A landscape with many valleys, sampled at points; each row gives a point and its height.
A ball rolls from a point to the lowest of its 2 nearest points, and stops where none of them is lower. Distance is the straight distance between rows; heights are no part of it.
<132> height 296: [ 30 -38 -19   5 -21  -9   3   1   9   3 -39  29  -4  11  20 -10  22  -9
  -2 -22 -58  -9 -18  23   5]
<135> height 450: [ -2  25   2  -4   9  22 -62  -1 -25 -16  23 -16  23  12  10 -14 -31  44
  -7 -14   8 -11  41 -20 -46]
<719> height 420: [-19  -4  -4  33  24 -16  32  26   0  17 -36 -17   7 -18 -11   9 -56  -8
  22  18  30   3  10  19  -3]
<397> height 512: [-67 -27 -17  15   9 -32  46 -43  -4  22  31  13  12  -3 -33  -8 -21 -23
  35   5 -51 -42  24  39   6]
<112> height 792: [ -3 -33   3  50 -10   1 -40  38  20   4 -54  34  25   6  28 -15 -11  25
  -6 -10 -45  17 -29  -4  -5]
<771> height 609: [-36  45   5  19  24 -12  23 -17  19  -2  28   2   2  -1 -31  41 -12 -31
   1  -1  50   4  54 -12  -6]
<250> height 641: [-79  30  -1  14  29  -9  13 -27  40  -9  33   7  42 -12 -31  40   7 -25
  -8   1  34  33  52 -11  15]
<417> height 563: [ 63  -9   4  -4   4 -20  29  -5  -6  22 -31   3 -52  24  -3  27 -14 -25
   7 -25 -16 -43  35  27 -20]
<154> height 369: [  9  -1  26  -6 -20  14  -2 -15  33  -9  22  37  -6 -14  -2   5  51 -19
 -13   7  11  32 -46 -15  39]
<736> height 581: [-25  10   0  13   8 -14  34 -19   9   7  23   9  -4 -12 -33  13 -20 -22
  17   6  17 -15  23   8   3]
<366> height 221: [  8  -7  -3 -16 -41  16  -5   0  -1  -8  27  30 -18  -6   9 -33  34   8
   2  20 -11  -8 -91 -11  26]
<406> height 376: [ 22 -19   4 -24 -25  23 -42  -3  16 -11 -10  15  26   6  32  -6  46  14
 -36 -34 -26  35   5 -10  11]
<601> height 424: [ -3   1  14  14  11  -7  35   6  33  12 -28   2  20 -18   0  25  15 -35
 -10  -7  47  50  19   1  17]
<886> height 320: [  0   3  -2 -16 -21   2  33  -5  -9   4  43   7 -32 -15 -18 -27  15 -11
  22  39  15 -23 -77  -4  23]
<480> height 322: [ 83  37  34 -49  16  -6 -26   0 -11  13 -14 -17 -53  27  18  37  34 -17
 -35 -15  24  12  37 -20  -9]
<104> height 531: [-11  46  -6 -22  22   2   2  13 -14 -21  23 -47   7  -2  -4   2  -7  24
   4  20  71  10  24 -25 -20]
<781> height 627: [-12  -8 -18   6  15 -10  -1  -8 -20  21  -9 -12  23  12   0  -6 -63   9
  17 -33 -26 -34  81  27 -49]
<489> height 252: [-29   6  29  57  15 -18 -11 -20  56  11  -1  41  14   4 -34  42  13 -33
  -4 -13   7  22  39  -3  11]
<167> height 595: [ -8  23  -2 -38 -12  21  -2  13  -4 -22  38 -26   7 -25   1 -33  28  26
  -2  42  56  26 -63 -29  23]
<319> height 538: [-67 -37 -34  -6   9 -20  38 -28 -24  16  18 -11  37 -10  -4 -26 -31   2
  23  -4 -50 -25  27  42  -9]
<714> height 674: [-85   4 -10  -3  21   6  -3 -24  23 -21  33  -9  58 -28 -12   8   3  -3
  -5   4  10  37  27  -2  22]
<9> height 554: [-70  10  -5  38  23 -23  34 -19  22   5  17  16   3 -14 -49  32 -28 -43
  31  26  16 -10  -3  16  22]
<73> height 415: [ 18  36  18 -37 -14  24  -4 -15  11 -15  49   3 -16  -8  -3   1  48   7
 -21  14  46  33 -12 -35  18]
<575> height 580: [  6  13   3 -29   2  11   2  46  -8 -16  -5 -44  12 -18  11 -33  10  36
  -4  45  64  38 -48 -24   4]
<338> height 285: [ 27  26  16  28  11  -7 -10  23  -2  17 -17  -7 -33   6  -9  14 -19   7
   4   2  39   1   3 -14 -22]
<58> height 413: [ 18   0   4  39 -16 -11   5  23   1  16  -1  26 -47   2 -17 -10 -12 -11
  29  28   4 -34 -87   0  14]
<376> height 378: [-33   4   4  62  17 -22   6  23   6  17 -21   9  -6 -13 -29   6 -58 -12
  34  22   5 -24 -20  10  -2]
<341> height 391: [ 11 -46 -30 -32 -24   8  36 -14 -13   2  -7   6  18   0  23 -29  16  -6
  -1 -24 -50  -6  -4  26   3]
<881> height 449: [ 33   9  24  58 -15  -4 -33  14  24   2 -15  41 -50  14 -19  15   9 -12
   3   4 -15 -21 -67 -12  13]
<761> height 646: [  7 -16 -37  -6  -6  -6  -2 -18 -30  16   9   4  -1  23   5 -19 -39   8
  16 -26 -52 -53  45  21 -50]
<541> height 486: [-33   2  -3  -8   4  23 -66   4 -24 -30  23 -16  64   3  24 -26 -13  55
 -11 -11 -17   8  33 -16 -29]
<128> height 459: [-41   0  12  -4  -4   9  20 -35  35  -7  52  30  21 -19 -23   3  44 -24
  -7  16   5  18 -14  -7  45]
<447> height 208: [ 30  20  16  10 -13   6 -23  24   4   3   0   8 -29   1  -3  -7   5  17
  -3  21  25   7 -51 -24   2]
<723> height 218: [ 40 -23  19 -23 -23  13  -5   3  24  -9 -25  14  -3 -10  28   7  55 -12
 -30 -15  -3  40 -29  -3  40]
<685> height 73: [ 36  -2   0 -21 -30  21 -29   8  -7 -10   5  17 -17   3  23 -20  30  25
 -13   1  -7   7 -54 -14  10]
<137> height 93: [ 36 -14  -2 -21 -10   8   1   2  -4   5 -16  -7  -7   5  20  -3   2   7
  -9 -20  -6   7  14   7  -5]
<457> height 779: [-13  -9   4  42   0   5 -35  30  -2  -3 -27   7  27   2  15 -12 -36  30
   1  -6 -16   1   3  -2 -16]
<669> height 607: [  4  -6 -15   3  24 -10  32  11 -34  19 -21 -39   6  -2   2  -7 -75  11
  25  -8  11 -26  63  29 -42]
<320> height 360: [ 17   0 -35 -36 -34  24 -54 -27 -22 -21  43  29  -2  24  31 -27  42  21
 -24 -22 -62 -22 -13 -19 -23]
<11> height 480: [ 40  32  23  38 -22  12 -76   8   5  -6   7  33 -46  28  -6  11   3  13
 -13  -6 -20 -25 -41 -35 -13]
<297> height 373: [ 24   3   6   4 -14 -18  54  -5  -2  16  21  13 -59   0 -35  -7   2 -25
  33  37  12 -39 -59  16  18]
<29> height 537: [ 73   8  17 -21   4 -10  -2 -22  -5   1 -11  13 -65  39  -3  37  19 -25
 -14 -16 -23 -38  28   7   0]
<421> height 331: [-21 -19  22  33   2 -16 -18 -42  50  28  -4  31  22  29 -22  27  34 -19
 -11 -32 -39  21  55   8  14]
<37> height 766: [-36  19  18  67  12   6 -46  44 -15 -12 -17 -12  10  -1  -9  -2 -61  31
  12  22   0 -13 -25 -21 -22]
<263> height 240: [ 60  12  22 -19   9   7 -29  15  -1   9 -32 -12 -25  12  23  18  17   7
 -28 -27  21  25  24 -10 -11]
<538> height 808: [ 27 -27  18  40  -8   0 -28  27  37   8 -59  39  -1   0  20   9  22  -1
 -16 -14 -25  23 -45   2  28]
<333> height 496: [ -5 -24   1  -6   7   3  50  31  18   8 -39 -21  30 -33  10  -3  -2 -15
  -2  16  51  52 -13   7  23]
<854> height 517: [-87  -8  -6  10  18 -11  33 -37  32   3  44  20  30 -26 -36  12  12 -40
  15  30  -5  10  -3  12  45]
<812> height 497: [-56  42 -17  -9  44  -8  25  21 -13 -32  -5 -53  19 -10  -6  29 -25  16
  14  26  80  19  24  -7 -15]
<816> height 451: [-31 -19  -7   5  -6 -11   3 -49  13  16  47  32  11  22 -19  -6  19 -12
   1 -22 -62 -25  37  13   0]
<374> height 757: [-56  27   5  40  24   9 -27  37 -31 -32   0 -36  10  -7 -12  -2 -56  32
  24  52  21 -12 -45 -18 -17]
<647> height 548: [ 29  -3  10 -26   3   1  28  43   3  10 -37 -38   1 -21  19 -16  10  19
  -6  19  61  50 -24 -11   6]
<664> height 465: [  9 -16 -15 -22 -14  27 -55  -2 -10 -18   2   1  40   9  36 -25   6  39
 -25 -36 -33  14  30 -14 -25]
<511> height 487: [-69  -7 -11  25   6 -17  -4 -43  -7  17  49  19  13   5 -33  -5 -20  -6
  17  -2 -52 -37  21  12  -5]
<623> height 344: [-15   8  -6 -11  29   3   9  51 -41 -24 -18 -66  25 -10  19 -23 -44  49
  23  41  45   4   3   0 -22]
<687> height 824: [ 66  -8  13   7  -8  -8 -53  23  15  -8 -61  22 -24  16  39  22  37  -8
 -37 -27 -30  15 -25 -10  26]
<646> height 352: [ 26  -4  19  32  15 -15  18  16  18  20 -49   4 -12  -7  -4  25  -9 -20
   2 -15  30  24  25  12  -4]
<618> height 461: [-31  29  -6  21  37 -16  23  20  -8  -4 -20 -30  12 -12 -11  21 -45  -2
  12  13  61  11  40   1 -23]
<810> height 475: [ 68 -13  10 -77 -21   9  50  -4  -8   7 -16 -30 -34  -5  23   5  60 -20
 -23  -3   5  22 -15   7  38]
<777> height 154: [ 44 -57 -19   1 -20 -19   6  -4  26  -6 -81  16   4  20  27  10  58 -37
 -23 -32 -76   4  -6  28  31]
<472> height 426: [  4   9 -25 -16 -27  11 -28 -31 -35  -7  59  27 -22  24   2 -28  10  10
   0 -10 -50 -59 -17 -14 -32]
<188> height 529: [-27 -47 -40 -24  -2   0  43  -1 -33  12 -10 -30  50 -10  19 -37 -38  11
  13 -20 -35 -13  37  38 -22]
<185> height 727: [-63  -7 -20  -2   4  -2  15  -7 -24  -9  26  -8  22 -31  -8 -20 -25   4
  21  26  -5 -14 -32  15  10]
<52> height 326: [-48   9  15  75  22 -22 -18  11  40  14 -21  28  18  -6 -32  32 -33 -19
  13   7   9   6   8  -2   7]
<86> height 234: [ 18  -4  -8 -13  -5   8   1  22 -30  -3  -8 -24   4   0  16 -29 -33  37
   9   0  10 -10   6   0 -26]
<462> height 510: [ 53  21  21   0  -9   1 -41 -11   3   0   2  24 -55  24  -1  24  19  -7
 -15 -16 -14 -22   0 -15  -2]
<264> height 584: [ 37  -2 -10  -3   9 -15  43   2 -20  30  -8 -18 -36  11  -8   4 -45  -8
  25  -9   5 -37  38  28 -29]
<477> height 416: [ 35 -37   8 -34 -17   6  70  -4  13  15 -24  -9  -9 -18   7   0  40 -35
  -5  -3   5  20 -14  26  39]
<206> height 392: [ 91  12  14 -73  -1  -5  12   3 -17  15 -19 -34 -55  15  19  17  39 -15
 -26  -6   9   8   8  -3   6]
<795> height 398: [  0 -20  13  -6  -7   0   1 -36  27   8  18  29   8  16 -10  10  45 -23
 -17 -33 -43   1  39   8  15]
<13> height 474: [ 13 -44 -55 -47 -18  14  26 -13 -35   2  -7 -22  38   6  39 -43  -2  13
  -7 -36 -60 -15  39  22 -33]
<195> height 407: [ 27  36  11 -26   2  21 -42 -19 -15  -6  35 -12 -11  19  -1   2  -7  22
 -16 -19  19  -7  51 -25 -36]
<522> height 562: [-34  52  -3 -15   3  12  -9   3  -7 -26  50 -24   5 -10 -18  -2   5  16
   0  39  60   9 -25 -37   6]
<760> height 246: [ 29 -19 -21 -37 -34  15 -11 -18  -7 -19  15  29 -13  11  26 -20  49   4
 -16 -16 -52  -7 -34  -3  11]
<81> height 704: [-47  -8 -10 -14  11  10  12  -1  -5 -19   9 -21  44 -31   6 -12 -12  11
   3  14  21  25   5   5  12]
<694> height 300: [ -6   7  -9  11  13   0  -3  39 -52 -11  -9 -45   1  -1  13 -29 -65  45
  29  32  11 -29 -12   2 -33]
<130> height 308: [ 44 -46   6 -14 -10  -6  45 -11  19  11 -58   0 -12   4  14  18  41 -40
 -11 -33 -34   4  10  33  27]
<138> height 346: [ 28  37  21 -18  -4  19 -27 -15   7  -6  30   8 -20   6  -3  16  27   3
 -22  -7  31  20  24 -27  -8]
<656> height 745: [-75  28  -5  25  14   5 -20  -4 -26 -26  36 -13   7 -15 -32   5 -38   6
  25  39   6 -18 -47 -12  -4]

Call two points neighbours if one is among the 2 nearest of the other. Go from one point of each pair to the other, from neighbour to neighbour, staying as low as possible. Name the highest point that can't be avoided.
<137>, <777> => <810>
<685>, <489> => <167>
<489>, <777> => <319>
<138>, <723> => <73>

Where does a ball stop that starts at each point below?
<319> => <489>
<538> => <723>
<575> => <685>
<167> => <489>
<669> => <685>
<881> => <685>
<81> => <723>
